Each row is a point on a landscape with many peaks, with its height.
A climber steps from a point to the highest of its 2 nearest points, and stops where none of them is higher. Distance is the straight distance between rows; heights are no part of it.
J490 (h 154): [ 13  -4  24 -13  17  12  12  21 -17 -30  16  22 -13  11  18 -10  -8  22
   7   2 -30]
J311 (h 66): [ 12  -1 -19  22   8 -12  19   2  -3  -9   4  18 -15   3  35   3   8 -14
 -13   4  -5]
J772 (h 271): [ 12   5 -13   6  -3 -14   3  25  10  11   5  34  -3 -11  17  26 -12  -1
  -9  33 -34]
J26 (h 294): [-12  17  -4 -22  19  14   5 -18 -11   1   4 -20 -19 -10   1  32  18 -12
  12  -5 -25]
J945 (h 288): [ 28 -23  -7 -18   7   1  20  29 -13  -7  11   0   5  -7 -27 -25 -20  22
 -12  -5  -5]
J113 (h 267): [-28 -11   5  -2   3  25  -4   0   5   3 -21  -7  27   6 -16   7 -21   3
 -16   0 -14]
J550 (h 119): [ 40  -1 -24  -6  -1  17  15  17  16 -10  22  -2  15  14  -3 -39  15  29
   5  11  -4]
J756 (h 239): [ -3  35 -10  23  -2 -36  -9  -3 -34   5 -12  15 -13  -5  10 -11   4 -20
 -26  -4 -40]
J159 (h 307): [ -3 -19  -2 -13  -7  -7  25   5  -5  -4  15   6  -4  -2  16 -16   1 -15
 -18  -6 -13]
J59 (h 355): [-21  34 -15 -12   8  11 -16   6   3  15  -2 -16   8  20   1  25  19 -24
   6   3   3]
J428 (h 391): [ 23   4   2 -10 -14  12 -19  12  14   0   2 -13  21  16   7 -23 -13  32
   3  15 -12]
J329 (h 292): [-10 -23  16   2  -9  -6  -6  25   7   8  -3  13   5   7  19  -9 -16 -13
  10   6 -24]
J615 (h 138): [ -4  10  -6   5 -10 -14  18  10   7  -5 -23  16 -11  12 -38   2   1  12
  29  -7  -5]
J289 (h 167): [-26   7  11  13   9  18 -20 -18 -20  -4  18   1  -4  26  -5  14  25 -26
  26 -20 -15]
J362 (h 173): [-20  -4 -18  23  -3   4  16 -32  -5  -3   2  11   0   8  -1   9   9  -9
 -13 -11   1]
J531 (h 290): [-25  24  35   1  15  -1 -22 -10   1  -7  -5  -1 -13 -21  -3  15 -17 -30
   1   2 -17]
J991 (h 300): [  6 -11 -17  15   9  -1   1  10  14   6 -23   3  22   9 -46  12   1  21
   9  -9 -13]
J462 (h 168): [ -2  14 -15  19  -6  -7  18 -37  -1 -17   7   0  -9  15  -1 -14  24  -2
  -4 -24   0]
J655 (h 183): [ 18  -4  11   9  -3  16   8 -15  -9 -15  -1   6  -7   8  40 -19   4  25
  20  14   9]
J701 (h 140): [ 18 -19  -3 -12 -10  -5  30   7  -3   4  10  26  -4  -1   3  -6   2  25
  17   2 -19]
J79 (h 354): [ -2   5  -4 -34  -5  10  10  -5  -9  -3   9 -23 -14 -10 -31   1  31   7
  14 -13  10]
J664 (h 195): [ -6   0  18  -8 -20  15  21   5   4 -31  28   7 -22  10  -6 -28  26   5
   7   0   6]
J487 (h 296): [  0 -10  11  24  -8 -25  -6  -3   8  -5   4  26  -4  -3  -1  -5  -8  -7
   6  -1  -4]
J299 (h 301): [ 18  10  -3  15  -2   1 -16 -10  11 -21  16  -5   9  11   5  -8  -5   8
 -17  -2  24]
J288 (h 193): [-20   5  13  -7  23  -9 -16 -19 -16  13 -19 -11  -7   2   7   2  11 -25
  18 -32  12]
J376 (h 295): [  1  -5 -15   7  -3   2   2  18  -8   0 -40   1  13  14 -22  21  -9  20
  12  -1  -1]
J447 (h 303): [-30 -20  14  18 -13 -13  24 -17 -10   4  -7   9 -16  -9   2   8  -5 -26
   4 -11  22]
J375 (h 621): [ -3   3  13   1 -19   7  15   2   3  -6 -23   2  14   7 -28 -36 -31  24
  12   7  -2]
J171 (h 282): [-35 -16  11 -11  -5   6   4 -15  -1  21  -2  -7   2 -11  -3  13  -4 -16
   4  -1  -1]
J956 (h 357): [ -1   8 -10  -6   7  15   5 -28   8 -17  -8 -26  12  13  -3 -14  25  12
  -7 -11  15]
J176 (h 261): [ -5  26  -5  18  -9 -27  -4  -5 -46  -4   0  20 -21   7 -10   0  -5 -22
 -20 -13 -16]
J780 (h 338): [ 10  18 -23  10   5  -2 -22  32  -1   1  -2   5  -2   9  37  23   1 -12
   0  29 -21]
J713 (h 298): [ -4   5 -20  33   0 -16  -3  -7  -5  11 -16  28  10  -2 -28  17   8   3
  -7  -2  -9]
J944 (h 170): [  5 -22  15  14   6  -1 -13 -16 -19   5  -3   2  -7 -15  15  16 -28   9
   3   1  -8]
J403 (h 165): [-15  23   1 -21 -14  14  12 -23 -10  15  -5  -7   8   6 -25  10  -5  10
   6   8  -7]
J245 (h 205): [  8  39 -20  22  -5 -29  -6  -6  -9  12 -10  10 -10 -10  20   5  -6 -12
 -26  18 -23]
J249 (h 351): [ -1  -5  17  13  -6  32   7 -16 -12 -23  -7   1  -4 -10  13   9 -17  23
  -5  23  21]
J774 (h 358): [  0  -5  -5  -5  -8  17   7  11  -9 -13 -20   1 -13   5 -19   5  19  25
  41  -1  12]
J86 (h 172): [-17  12   8 -10   8  17  -1 -33  -1   8 -18  -7  10   3 -27   8  13  11
  16  -9   6]
J611 (h 318): [-25  26   9   6  28  18 -31  21  -6   6 -25  -3   0   4  -4  42 -12 -28
  -9  -1  13]
J625 (h 134): [  0 -21  26   6  12  31 -14  12  -6   2  20 -13  -7 -14  42  12 -14 -22
  14  23  -8]
J337 (h 598): [ 10 -21  -4  -5 -12 -24  11 -10   6   5  -2  -9  -1   3  -2 -19  18   7
  27 -15   0]
J309 (h 163): [ 20  -4   2   8  13  13  16 -30   5   9  31  -3 -10 -21  35  -5 -20 -18
 -24  13 -18]
J475 (h 342): [  8 -25  17   8 -15  -1  -2  -3  -9  10   9   9  19   6  35 -27 -20   9
   2  14   7]
J795 (h 309): [ -3  22 -10  28   2  -6 -30  28  13  -6  -7   5   9  19  21   9   9 -23
  -2  16 -13]
J948 (h 442): [-15 -12  14  10   3  28  17   0  15   3   6 -11  -6 -14  38   1 -10 -28
   7  28  18]
J900 (h 335): [ 17 -14  -6  10   8 -48   5  18  10  -5  -9  20  -6 -12 -11  -5  -6  -2
  -6 -20  19]
J166 (h 451): [-22  -6  28  -4   7  19 -11 -26 -25  -1  -2 -24  -6  -8  20  -8 -22  -8
  -6  -1 -13]
J262 (h 166): [  4   2  19   8  -3  11  10 -22   7 -12  -6   9 -13   7  35  -2  -8  11
  19  22 -26]
J307 (h 135): [-30  24 -15   2  12  -3   6  -4  -5  13 -19   6  18   1 -24  10   0 -23
 -36 -10 -19]
J203 (h 83): [-19  17  -9 -24   3   4  -5  -4   8  24   7 -14  12  10 -21   1   5 -21
 -20 -18  19]
J266 (h 88): [  9  -4 -25   6  12 -13   9  -1  31   5  -3   1  16  -5  19   5  12  -5
 -14   7  12]
J251 (h 299): [  0  -9  -9  -6   4   8  24   8 -18 -14 -37   4  -8  15   4  -6  -3  24
  13  -9  -1]
J183 (h 70): [ 13 -16   2  13  12 -20   4  15  10 -10  23  21  -3  -4  36  -3   2 -23
 -14  -6   2]
J441 (h 281): [ 12 -19  13  12  -4 -13  -4 -14  30  -3  21  19  10  -1  22 -10   1   5
   5  11  -8]
J140 (h 293): [  1 -12 -18 -18  -6  16  13  17  18   6 -14 -13   8   5 -12   7  12  18
   5  10  27]
J273 (h 217): [ -1 -21  15 -18   3  20  -2  -7   2 -16   1 -25   0 -11 -22 -13  17  33
  27  -7 -10]
J801 (h 319): [-17  15  28  -4   1  29 -11 -20 -10  -7 -11  -9  -6 -15  -1  17 -24   9
   5  14  27]
J760 (h 164): [ 11 -10  14  17  11  -9  -2 -14 -17 -14   3   8 -16  -9  18   4 -10  11
  -1  -8 -32]
J842 (h 162): [ -5  12  16  -7  -3  -3 -15  15  -7 -12 -11 -10  -8   3 -12  10  -4  -1
   7 -13  35]
J810 (h 284): [ -1  11  -6 -19  -5  13  23 -15 -19  19  -2 -10 -18 -12  23  13 -13  -3
   7  25 -13]
J61 (h 375): [-19 -29  12  13  -4  33  17  -2  -1 -20   2   1   1   4  16   8  -8   1
  -5  10  21]
J294 (h 297): [-11 -10   2   4 -10 -15   6   3 -19   1  14  -4 -16   9  20 -14  -1 -27
 -14 -12   8]
J744 (h 384): [ 26 -12  22  -2  -9   0  -6   5  -6 -13   9   8  -1  -4  14 -23 -16  22
  -4   0   9]
J771 (h 139): [ 14  -9  17  17   3   9 -16  11 -14  -1  34   0 -11  -4  49  -5 -27 -23
 -20  13  -3]
J637 (h 538): [ -7 -17  17  -1 -23   8  -9   6 -11   6  12  -2   9  -5   7  -2 -29   8
 -19  20  27]
J799 (h 543): [ -5   3  -4   0 -16  -7  15  20  18 -13   1  14   5  17 -23 -10  -7  -3
  -8  -1   2]
J210 (h 277): [-17  14  -4  15 -10  16 -38  10  -2  -1  17   2  16  33  -6  17  21 -19
  15   2  -6]
J727 (h 571): [-15  -6  11  -3 -19  17  19  13  17 -19 -13   0  14  14 -30 -23  -3   8
  16   7  12]
J813 (h 234): [ 10   8  13 -15 -11  14  23   5  10 -15 -27   9   2   1  15 -22 -12  37
  15  30  24]
J153 (h 156): [-16   5   2 -22 -29  21  -3 -15 -12  24  15  -3  19   8 -43  -4  -1  10
   2   2 -16]
J552 (h 397): [  5 -18   7   8  23   6 -25 -17  12 -10   4 -20  20  -4  -1 -14  -4   8
 -19 -26  -1]
J167 (h 180): [ -7 -11   7  21   3  -5 -26  -8  -3  18 -13   5  16 -22   6  25 -31  -9
 -11   7   1]
J993 (h 523): [ 12 -28  -5  -8  -2   1 -11  -1  -8   2   8 -23  12   2   0 -27  12  18
  12 -21   1]
J870 (h 153): [-10 -16   6  25   6  12  -9 -12 -14   2  19  -7 -14  -9  13  23   0 -20
  15  -5 -30]
J57 (h 158): [ 14 -10   5   9  16   6  16   6 -20 -23  -4  26 -14   7  25  -2 -13  13
 -17  -7 -26]
J498 (h 472): [ 13 -22 -11  -6  -9 -10  -9   7  -6   1  26  -5  -8  -4   4   3  14   7
   7 -15 -10]
J116 (h 327): [-26   3   6   7 -16 -13  17 -26  -6  20   1  -4 -14  -3  11  -1 -10 -40
  13  -1  15]
J879 (h 273): [-28  -6  17 -15  -2  12   0   4  20  11 -12  -7  15  -1 -27  13  -2  -2
   5   1   0]
J790 (h 396): [ -5 -18  -3  17  10  40  25  -1  19 -12   5  -1   8   0  39  -2   1  -8
  -3  24   6]
J585 (h 305): [-11   1  -8  20  17   0 -15  -2  -2  13 -34  10  24  -7 -36  21  10  11
 -11 -12 -16]
J24 (h 260): [ -9   0  -6 -14  -3  -5  20 -28  -5  34  -1 -11 -13 -17  12  14  11  -6
  13  11 -27]
J320 (h 414): [  4  11 -16 -14   5  -2  -8   1   0   1  -7 -17  -1   9  -5   7  31   2
  18 -19  -8]
J170 (h 381): [-12  23 -26  -9  20  -1 -13  12  -7  13 -14  -6   4  17 -13  20  29 -15
  -1 -23 -13]
J684 (h 201): [ -1   1  -2 -21   1  22  -5  -5   0  -2   3 -21   1  -7  -4  -2   6  23
   3   3 -17]
J401 (h 194): [ 14  28   0   7  27   0   3  12   5  -3 -19   9 -21 -21  22  32 -18  -9
  -4  34 -11]
J645 (h 250): [ 24  14   5   6  10   4  15 -10  35  -2  21   4 -16 -12  40   1   6 -19
  13  27  16]
J302 (h 331): [  6  -4  -3 -17  17  -1   8  -2   3 -10 -31 -22   4  -3   5 -17   3  19
  -3 -15  31]
J355 (h 99): [ 27 -10 -19  -4  13 -30  21  20  16 -13  10  16   7   4  -5 -31   2  -6
 -28 -16  15]
J343 (h 270): [ 20  17  -9  -9  10 -28 -15  -1  10   4  -5  -1  -7 -12 -13  19   6   9
 -10  -2  -1]
J471 (h 200): [-29   2  -3  22  22   2  10 -19 -14  28 -12   9   0 -31 -12  33  -7 -33
 -11  -2 -15]
J17 (h 149): [-14  18  -7 -17  -1   9  -9  -4 -12  27   6   5  14  10 -51  -1  -9  -6
  -6 -20 -16]
J676 (h 566): [  5  15  -8   4 -11   6   5   4 -25  -2 -22 -13  11  20 -36 -30 -25  20
  11  -2   7]
J700 (h 226): [-18  22  -4  13  22  -5 -30 -20  -2  19 -20 -20   7   0  18   5  12 -30
   2 -12   1]
J964 (h 426): [ 19  -7  11   0 -12 -19 -24   1 -24   1   1  -2   6  -3  -7 -12 -29  23
  -6 -11  15]
J983 (h 252): [  1  20 -11  -4 -10  14  28  11  13 -16 -33   4  -2  13  11   2  -8  20
   0  22  39]
J240 (h 308): [ -2  -4  12  15   0 -51 -12  -1  -1   2   9  24 -17 -20  -7  -3   8 -19
 -11 -12 -17]
J789 (h 144): [ -8 -29  15  -4   5  33 -14  -2 -20  10  19 -18  -8 -15  26  15   2  -6
  14   2 -21]
J238 (h 401): [ -3  -4 -31  14 -16 -16   1  21  -1  15   5  10  16   8 -12  10   4 -12
 -19  -2   7]
J195 (h 263): [ -4   0 -16   7  -3   1  16  13  -5   1 -36   2   5   8  15  16  -7   4
  -1  12  39]
J862 (h 291): [-38 -25   9  14 -12  -8  20  -7   1  16  -9  13  -1  -6  -7  14  -3 -26
  13  -3 -10]
J579 (h 266): [ 17   5 -16 -14   7   0  18  28  -6 -13  -8  15  -4  21  12  -1  -5  14
 -12  10 -16]
J206 (h 210): [  4  18  -4  -8  29   4   0   8  15   4   1 -10  -8 -22  16  36 -10 -19
 -14  19 -12]
J107 (h 174): [-19   9   6  -6  -3  12 -18 -13  11   3  12  -4   6  23  -8  -6  42 -14
  27 -19  -6]
J502 (h 191): [-22 -23  -1  27  14  -1   6  -9   1  19 -15  13  12 -26  -9  25 -18 -10
 -22  -1  -9]
J905 (h 511): [  8  12  -9 -16   0   1 -12   3 -11  10 -19 -30  16  16 -36 -37  -9  17
  26 -12   5]
J921 (h 161): [ 17  -4 -14  14  -8 -11  32 -24   6 -17  -5   9  -1  17  -4 -37  10  15
  -3 -16   0]
J699 (h 324): [ 11  -5 -17  17  26 -21 -17  11  -4   3 -28   9  15 -21 -33   6  11  13
 -24  -7 -19]
J911 (h 185): [-12   8  15 -14 -10   4 -28  -9   5   1  14 -15  11  16 -22 -19  13  -8
  14 -15  -1]
J324 (h 236): [ -3   1  13 -11 -20  -5  14  -4  32 -14   6   5 -11  -1  10 -14  10   0
  13   9  28]
J290 (h 262): [ 16 -15  -4  -3  -1  -3   1  45  16   9  11  33   5  -2  10  30  -6   4
   4  29  -4]
J503 (h 124): [-20  34   1  -3  14 -11 -17 -13  13  10 -14  -4  17  -1 -15  -1 -12 -17
 -38  -9  -4]
J886 (h 235): [ -1  -2  -7   0  29 -11  -9 -26  -5  19   4 -12   3 -24  -9  18  21  -5
 -17 -23 -30]
J129 (h 253): [  2  20  13  -6  -6 -11   4   2   9 -10 -10   0 -18   1  14  -4  -8   2
   9  12   7]
J888 (h 346): [ 13   8  -6  -8 -14 -16 -15  17  20  -1 -10  -4  11  17  -1 -28   1  10
  20   2 -14]
J230 (h 175): [-19  19   9  -1   7  21 -12 -13   7 -17 -13  -4   4  20 -17   4   8  -2
   6 -10   5]
J212 (h 255): [ 18  -5   3   7  -1 -17   4  41  15  -6   4  35  13   5   7  11 -26   9
  -8  21  20]
J929 (h 157): [-18  10  22   7 -13  22   6 -25  16 -16 -16   1  -3  13   8  -6   5  13
  31  20 -18]
J27 (h 264): [ 31 -21  -5 -16  15 -13  15  11 -18  -7  -2   5 -17  -8  14   0   2  28
   3  -9   5]
J960 (h 141): [ 23   8  -6   5 -21  14   4 -21  -4 -13  23 -13  -9   0  -5 -32  27  25
  12   0  13]
J712 (h 332): [ -9 -13   1 -35  10 -10  15  -3  -6   2   1 -29 -12 -11 -23  -2  11   2
 -12 -24   5]
J344 (h 80): [  7 -17  -8  15  10  -4   7   3  21  -1 -15  10  17   0  38   0 -17   1
 -18  14  22]
J644 (h 237): [ -9  -2  22 -13  12   9 -26 -19  -8   0  19 -12 -11 -11 -17  20  11  -9
  21 -22 -14]
J437 (h 142): [  9   7 -18  16   3 -27   8  20  17  -9 -21  11  -1   5 -65 -13  -2   7
  18 -12   0]
J798 (h 535): [  2 -22 -22  10 -20  -6   1 -16   4  18   6  -5  13   3  -1  -2  26   8
  23  -5  15]
J950 (h 145): [  7  17 -14   9   3  -9  -3  13  16  -9 -17  -1  12  18 -59 -27  -2  -8
  18 -16  23]
J115 (h 352): [ -3 -15  -4 -10   0 -38   2  11  -1  10   3  -2  -8 -15 -15  -3   8 -13
  -5 -28  26]
J845 (h 151): [ 21 -22   9  11  12  15   6 -12  -8   4  25   3   0 -13  48  -9 -25  -6
 -30  10   5]
J913 (h 206): [-12  -7  22   3 -30   1  12  11  17 -23  39  22  -6  17 -10 -26   0  -8
   3   4  -6]
J833 (h 286): [ 12  14   1   4  -9 -18 -19  -5  10  -6  24  -3  -1  -6 -17   7   2   0
 -18  -1  11]
J371 (h 470): [ -7  -8  17   6 -23   2 -14   1 -24   2  -5  -7  18   7 -12 -19 -34  12
  -9  -5  27]
J613 (h 320): [ -5  -6   8  12  15 -45 -13   4  21  -7 -10  18 -12 -27 -13  13   6 -12
 -12 -16   2]
J93 (h 257): [ 19 -12   3  -6  11 -14 -13   5 -22 -10  -9  -4 -15  -3  -7   4  -2  25
  17 -23 -11]
J194 (h 148): [  8  -1 -14   7   5  -7  13  -6   7  -9   1  -7  11   7 -49 -21   5   2
   3 -23  21]
J353 (h 155): [ 21 -18  -5  17   2 -18  23  -6  15 -13   3  15   3  -2 -24 -35  -1  12
  -2 -20  20]
J982 (h 333): [-22  36  -3 -11   7  24 -13   9 -14   8 -12  -6  -6  14   2  34  -3 -31
  -2   4  29]
J163 (h 146): [ 17 -24  13  -6  -7  -3  15  19  20  -8  29  31  -5  -1 -10  -3   5  23
  18  11 -10]
J169 (h 278): [  7  -9  -7   9  -7 -19   9  -1  12  20  -8  31  -4 -16 -10  29  -6  16
  -3  26 -39]
J377 (h 402): [  5   7 -28 -10 -14  10   2  26   0   5   7   3   8  12  10  12   0  -2
 -22  17 -18]
J631 (h 287): [ -4  10  -8  10  -8  -8   2 -14  -2   9  -9  18  -4  -7 -20  31   6  11
   5   2 -32]
J933 (h 220): [  3 -14  24  -9  -7  -7 -19  13  17 -16  28   3  -5   1 -18  -8  12   7
  14  -8  -3]
J222 (h 447): [ 14   4   4 -18  -6  17 -31  17  -3   0  -8 -25  16  20 -19 -33  -4  27
  20   0 -11]
J549 (h 475): [ -5   4  -2 -12 -27  13  10   7   1   1  25   0  16  -1 -44  -7  -7   2
 -31   1  27]
J219 (h 143): [-17  16 -18  -5  10 -14  -9   1   2  25 -11   6  25   5 -44  -5   7 -12
 -23 -20 -32]
J484 (h 179): [ -1  -8 -12  16  -9   9   8 -21   2   3   3   5  -1  -1   2  23   1  10
  -4  11   5]
J998 (h 150): [ 26 -18  21 -19  13  16  22  22  -3 -25  28  32  -8   4  12   2   3  24
  16  12  -8]
J34 (h 311): [-10 -23  -2  13 -22  -9  -1  -2   2  13   7   0  16  13  27 -16  -7 -10
   5   7 -13]
J378 (h 127): [ 31  -1 -20   4 -18  16   3 -11   5 -12  37   3   6  17   2 -21  15  26
  -2   8  -3]
J675 (h 110): [ 38   8 -40  -4  -6   0  -3  19  15  -6  20 -20  15  25 -13 -39  13  12
  -3 -10   6]
J300 (h 280): [-18 -27  12  29  -9 -18  -3  16   6  17  -3  25  11 -11  12   5 -20 -24
  -8   9 -24]
J198 (h 556): [  4 -18  15  -4  -6  -4 -16  13  18  -3  21  -4   5  -7  10   3  -2  -7
 -12  11  49]
J753 (h 409): [-29  10  13   0  -4  18  -5  -9 -44   1 -15 -11  -6   3   6  12 -22 -13
  -3  -5  -1]
J323 (h 276): [ -8  -9 -19 -11   1   4  32   1   8  10 -14  -6  -5  -7   7  21  10   1
  -5   9  37]
J67 (h 334): [ 10  -9   9  -5 -14  33  11  27  -7 -23  -4   6  -7   7  -6  -3  11  38
  32  22   7]
J165 (h 136): [ -2   2  -1 -11 -24  -2  28   5  11  -1  -9  15  -5   5 -15  -2  -1  24
  19  10 -13]
J474 (h 370): [-14  21   7   1  23  27 -10 -31 -44  11 -10 -10 -18  -9   5  23 -19 -21
   2  -5  -7]
J65 (h 487): [ -1  -3 -14   9  -7   3 -21 -12  -9  18   2 -15  16  17   3   4  21  -2
   9 -14  23]
J342 (h 323): [-19  -3   1 -14 -26  20  21   5 -10  13   8  -8 -11  -9  29  -1  -4  -9
   7  31   6]
J972 (h 207): [ 15   6   7  -2 -10  13   4  -5  -7 -13 -16  -9  -6   2  22 -17   4  27
  11  18  36]
J354 (h 216): [-14   0 -15  15  23  -3   2 -30 -19  23 -18   3   7 -25 -11  21   0 -10
 -27  -6 -37]
J200 (h 285): [ 11   2 -23  31  16  -1  -3  11 -15  -3 -43  15   5   5  -3  22   3  21
   1  -3  -1]
J477 (h 373): [  4  37 -33  -2   1  -1 -13  26  -6   8  -7   2   1  10  10  25   4 -14
 -25  12 -14]
J619 (h 130): [  2  -9  15   4  -7   8 -26   6 -10  12  29  -6  -1  -8  26  13 -23 -15
  -5  14 -16]
J184 (h 219): [ -7  11  29  -4 -33  -8   4   6  30 -23  24  10  -9  17   2 -35   6  -9
  13  14  18]
J63 (h 177): [ 15  26 -13   9   9 -26  18  -4  -2  11 -26  19 -19 -18  31  19 -16  -7
  -7  29 -15]
J876 (h 343): [ 20  16  -2  -3 -12   7 -23 -11   9 -12  13 -20   6  15  30 -22   9   7
  -2   9  19]
J565 (h 104): [ 35   8 -27  -2   4 -20  -4  17  15  -8  15  -2   8   9 -11 -21  -1  13
 -21 -11  13]
J970 (h 227): [  9  28  -5  -6  16   4  13  -7  33  -3  11  -6 -25 -17  22  22   3 -22
  -2  24   5]
J188 (h 310): [-11   4   5 -11  11  15  12  -8  -9 -22 -40 -25  -1   9   6  -4  -2  21
  13 -13   2]
J959 (h 178): [ -7  30  11 -19 -26  11  15  -5  -8 -22  19  -3 -32   0  -9 -27  32  17
  14   2  16]
J123 (h 171): [-14  18  28  -8  -1  12 -13   1  18 -27   2 -10  -6   2 -17   4   4  -6
   5  -3  25]
J581 (h 283): [ -4   6  10  -1  -3  27 -10  -6  -2   3   3 -16  -9 -14  19  27 -14  -9
   2  20  12]
J818 (h 265): [-20  -4   7   2   6   0 -16 -10   2  28 -15 -17   8 -13  18  20  -1 -18
  15  -3   3]
J947 (h 60): [  1  -5  -7  22  12 -24   5   7   4  11  -8  16 -10 -17  22   6   6 -23
 -10   5 -24]
J749 (h 160): [  4  22   9  -8 -20  -3   8 -28  -5 -13  13  -4 -24   6  -5 -23  13  18
  14   5  -5]
J573 (h 328): [ -2  28   7  -4  31  19 -10 -17 -21   6  -4 -22 -25 -17  15  31 -13 -12
  10   0 -31]
J88 (h 275): [ 20  -1 -27   1  17   4  11  21 -16 -10 -27   9   1  -1   7  11  -3  25
 -15  -6 -17]
J500 (h 304): [-40  33  19   2  19  10 -25   6  -6   5 -12   6   2  -2 -18  26  -6 -36
 -12   3 -11]
J394 (h 434): [ 11  -5 -32  -8 -11  -2  -3   3   3  16  17  -6  13   2   2   4  12  -5
 -13  -1 -10]
J660 (h 418): [ -3  -2 -11   1 -13  13 -11 -15  -1   3   2 -28  10  16  35 -13  17  -3
  10   5  18]
J482 (h 317): [ 20   4 -14  -5  -6 -21   3  25   4   6  -7   6   9   4 -24 -26 -13  20
  -2   1 -15]
J281 (h 322): [  0 -17  -6 -41  -3 -11  23  24   2   1  10 -12 -10  -5  -6 -17   6  -4
  -9 -11   1]
J595 (h 376): [ -5  -4 -29  17   4  -5 -21  11  -1  25   2   7  23 -11 -12  26   4 -13
 -34  -1  -7]
J907 (h 302): [ 30  -7  -6 -14  23 -15   9  38  -3  -5  -4  18   7   1 -11 -28 -16  13
  -9 -13 -27]
J601 (h 269): [-13  16  29  -8  -3 -13  -7 -22   4 -15  -2  -4 -22 -10   9   0 -11  -5
  12   3 -14]
J522 (h 55): [  6 -18  15   7  18 -32   1  13   2   8  -9  17  -7 -20  33  -4  -7  -4
   5   1 -14]
J128 (h 289): [-15  20 -17  27  -3   8 -23   6   0   3   7   8   2  23  16  27  17 -28
   7  10 -21]
J364 (h 182): [-17  -7  12  -3   7  -6 -11 -31 -16  -5   7 -15  -9   3  -1  -7  18 -12
  14 -33  20]
J612 (h 176): [ 20   3  -7  -1  10   4  11 -11  14   4  20   6   2 -11  29   7 -12   5
 -19  21 -20]
J397 (h 630): [ 19 -26  15   9 -14 -16 -12   8   7   4  17  10  10  -8  -3  -3 -20   7
 -21   3  37]
J766 (h 101): [-16  43  -6 -20   3  -9 -19 -12   5  30  -1  -8  21   3   0   5   0 -35
 -25  -3  13]
J965 (h 349): [  9  -8 -16  11  14 -14 -17  -2  -3  17  -8   4  15 -32  -8  15  -5   6
 -41  -2 -19]
J52 (h 247): [  3   0   7 -12   3   4 -16  -8 -21  -8  -1  -8 -22  -8  -7  25   5  14
  21  -4  -1]
J658 (h 313): [ -4  -8   5   4 -18  18  17  24 -20 -19 -17  15 -11  24   4  -9  -7  17
  22  10   3]
J686 (h 268): [ 26  -2  12   1  15 -22   7  -9  41  -2  28  19  -5  -7  37  -1  16  -5
   9  21   0]
J902 (h 187): [ 15 -12 -13   1   4   7   5  -6  12  -2   3   2  11  -5  12   3  -4  28
  -4  10 -14]
J928 (h 516): [-16  16  -4 -13 -26  -3  20  -1  24   0  11   7  -4   8 -32  -4  -3  -7
 -13   9  30]
J193 (h 279): [ -9  17  -1   7 -17 -11   0 -16 -36  -5  10  -1 -13  18   2  -4  -9 -18
 -16 -18   1]
J161 (h 425): [  6 -16  10  -9 -23  -6  -1  34 -10  -3  32  -2  -2   4  -4 -32   9  -5
   2  -2  48]
J554 (h 377): [  8 -14  11 -11 -16 -26  -4  23 -19   1  14 -10 -19  -3  -8 -13  -1 -13
  -7 -15  36]
J524 (h 159): [-16   7   0  28   1   5  -3 -29 -11   5  14  10 -16   3  -2  29  25 -23
  24 -10 -22]
J620 (h 382): [  0   4 -11 -19  -4  16   6  -2   7   5  -8 -21   1   5 -24  -2  38  21
  35  -9   6]
J177 (h 74): [ 21 -17  10   9  27 -22   5  14  19  -2   9  18  15  -2  47  -8 -10 -10
 -17   7  28]
J162 (h 306): [ 11 -24  -4  -9  -3  23  12  10   5 -13 -17 -13  14   7  -5 -19   3  27
   1  -3  27]
J84 (h 228): [ -7 -20  22 -15   7  14 -24  -4  18 -16  21 -19  -1  -3 -19   1  16   9
  16 -11 -22]
J533 (h 95): [ 15 -19  -7 -13   6 -16  19   4  31  -1  10   3   8  -7  15 -19   1  -1
 -23  -2  18]
J284 (h 77): [-15  14   0 -14   3   3  -6 -15 -22  14  -8  -7   5   6 -21  -2  -6  -8
 -28 -27  25]
J889 (h 378): [  2   8   5 -16  17  19 -11 -21   6 -19  -1 -36  18   4 -13 -28   2  14
 -16 -23   6]
J168 (h 491): [ 12 -21   2  -9 -21  -3 -15  38  17   2  21  -1   4   2  -5  -6   8  -1
   6   8  35]
J221 (h 416): [-14  -9  23 -12  27   6 -11 -10  -8 -15  -2 -28   2  -6  10  -6  -4  -5
 -20 -20  -8]
J420 (h 203): [  5 -11  19 -17 -10  -5 -36  17  19  -4  14 -21  16   4 -20 -30   3   3
  11  -2   3]
J837 (h 372): [-15   5  -6   6 -12  11  25  -5  -1  18   0 -12 -18  -6  30  10  -3 -37
   4  17  15]
J785 (h 272): [ 24 -30   9 -32   9  -2  29  36  -6 -11   4  13 -11  -8  -7 -15  -4  23
  11  -7   7]
J908 (h 254): [  6  13  -8 -11  15 -34 -13 -22   3  20   4  -6   0 -24 -31  12  23   4
  -6 -23 -13]
J292 (h 274): [-16   5  -7  -4   8   5   3 -27 -13  28  -8 -13 -13 -20   3  39  12 -16
  30  -1 -20]

Call two points neighbours if one is among the 2 nearest of the other. Go from one point of each pair to the other, from neighbour to neighbour, staying as high as possible. Name the lowest point that can't be avoided.
J166 and J837: J24
J320 and J302: J251
J394 and J397: J212

Where does a climber stop that starts at each point below?
J165: J337
J401: J397
J300: J397
J311: J320
